Each row is a point on a tangle of strands that fork, close into loops and nearly touch. The rows are in no order.
In the rows, zero is written as 128.
Points whose rows are less than 67.3 apart are linked; no others are. Some points are linked to none.
lozi: [185 106 126 164 167  86 181 138 148 117  90  81  83  98  61 118 135 203
 123]
Mopu: [112  84 181 141 108 130  96 118  81 127 126  99 161 142 147 117 163  77
 144]
bopa: [167  73 138 172 144  90 161  98 101  86  81  73 111 105  48  99 167 167
 120]
Lonib: [185 121 115 162 174  87 174 133 152 114  81  95  85 101  74 128 118 204
 131]
nipa: [126 114 145 108 126 132 133 107 115 123  98 107 127 135 130 134 144  99
 153]
Gofe: [147 141 135  85 125 167 128 167 174 174 124 107  86 124 109 126 144 173
 124]
sil: [157 123 132 114 139 122 150 122 141 126  93 106 102 129 104 137 141 148
 145]
luzen: [153 171  90  87 142 150 135 149 172 154 121 148  98 120 124 145 101 169
 124]
komid: [ 43 154 117 122  88 163  97 133 153 153 213 177 160 138 190 121  95  75
  91]
ris: [131 135 130 143 116 135 111 121  91 110 150 151 149 139 143 131 138 114
 131]
leri: [ 95 102 172 135 113 125  95 122  96 130 132 111 166 149 160 120 146  70
 150]
likaz: [ 84  90 167 164 142  80  81 100  85 115 115 141 192 134 171 117 113  53
 146]
sen: [174 141 122 144 117 142 132 139 106 112 147 141 121 124 112 124 143 169
 124]
kobut: [ 70 170 103 108  96 173 105 128 151 151 201 183 143 138 174 131 103  98
  95]
tizuz: [ 92 166 101 111 100 171 109 131 144 146 184 179 136 138 161 139 111 108
 101]
Nesiz: [112 171  78  72 133 150 137 112 173 147 110 153 116 138 148 153 100 110
 130]
bitu: [170  73 148 163 125 103 148 110  91  96 103  76 121 110  66 101 177 157
 118]
dasan: [ 75 144 125 145  99 137  95 139 110 129 201 182 170 137 187 129 101  88
 110]
gakom: [136  88 170 155 109 122 103 116  69 110 128 101 158 135 130 112 169 104
 133]
dup: [152  85 164 163 108 125 114 114  67 101 129  98 152 126 108 105 171 126
 123]
limu: [ 42 141 129 136  93 141  89 140 134 143 209 173 171 138 200 115  85  66
 107]
vogob: [156 160  96 100 156 129 153 135 164 130  97 136  98 125 112 149 104 162
 142]
simov: [ 78 138 115 156 135  94 105 111  96 109 156 187 186 138 183 138  86  73
 126]
Vugu: [ 74 119 129 158 141  81  91 109  92 108 139 176 195 136 183 132  86  63
 134]
ziza: [160 139 118 112 156 120 160 126 149 122  86 113  96 127 100 140 121 158
 149]
dizan: [160 120 144  98 122 149 142 172 166 168 116  79  79 117  96 121 156 180
 128]
Vivip: [125 181  72  73 142 159 136 130 187 155 116 153 105 129 136 152  97 138
 117]
vud: [189 138 123 157 118 146 137 152 109 112 147 131 115 117  99 120 151 184
 115]
fiv: [127 180  74 114 126 152 127 126 141 121 155 192 120 132 141 150 100 141
 111]
Rul: [109 158 100  76 129 148 142 110 163 144 103 138 121 140 149 152 111  96
 140]
mazo: [161  75 158 167 119 117 129 105  72  91 111  89 144 117  83 103 177 135
 124]
Vunar: [113 141 122 146 115 131 105 124  89 109 161 167 160 138 156 132 118 106
 126]
fede: [ 97 144 116  90 119 149 126 114 148 146 119 137 132 144 164 142 115  79
 142]
Muvap: [177 135 109 129 174 102 171 137 160 123  82 106  85 108  91 137 111 190
 140]
narap: [151 137 122 142 120 137 128 121  96 106 138 148 134 129 129 130 139 138
 132]
tepi: [176  87 129 167 157  81 173 116 128 101  82  73  91 102  49 109 153 184
 119]
pafu: [152  89 160 115 132 114 158 127 145 128  81  61  88 127  77 119 169 150
 143]
lemu: [ 80 134 130 115 119 136 115 114 126 134 136 139 157 145 174 136 112  64
 141]
bak: [ 88 144 133 142  90 158  92 145 111 134 202 169 161 138 174 123 122  97
 112]
geb: [140 152 125  67 131 169 129 159 193 179 116 115  85 118 114 133 131 167
 132]
mes: [170 122 143 110 135 131 150 173 167 160 111  77  75 115  84 120 147 193
 130]
lali: [177 119 129 131 150 111 162 176 160 157 110  77  76 106  77 119 140 215
 116]
Davut: [150 106 151 112 135 122 155 123 136 128  84  83  97 131  95 124 158 139
 146]
melo: [ 88 117 154 123 118 133 104 114 111 133 126 132 155 148 166 136 127  67
 144]
Bofeb: [111 172  89 109 118 163 119 123 141 135 160 180 132 133 149 147 106 123
 112]
fof: [ 71 103 152 168 147  69  78 113  93 111 135 168 203 133 181 122  93  54
 139]
rago: [157  95 151 120 145  99 170 143 159 140  82  51  76 117  67 114 154 177
 135]
zud: [ 96 146 109 153 130 113 114 109  87  98 157 186 172 136 167 139  98  95
 123]

A fork is a point with three links, a tip a point with one. Leave the first point through the second and follow the links. Name the first fork or tip that comes.
fiv; Bofeb => bak
fede; Rul => ziza
bak; dasan => fiv
Vunar; zud => likaz
geb; Gofe => lali
ziza; sil => rago
lali; mes => geb
ris; narap => vud

A tip is a point with one link. Name the tips that can be reached along the links from each point below, in the order of the rows.
fede => rago
Vugu => likaz, vud
kobut => fiv, bak
Gofe => geb, lali
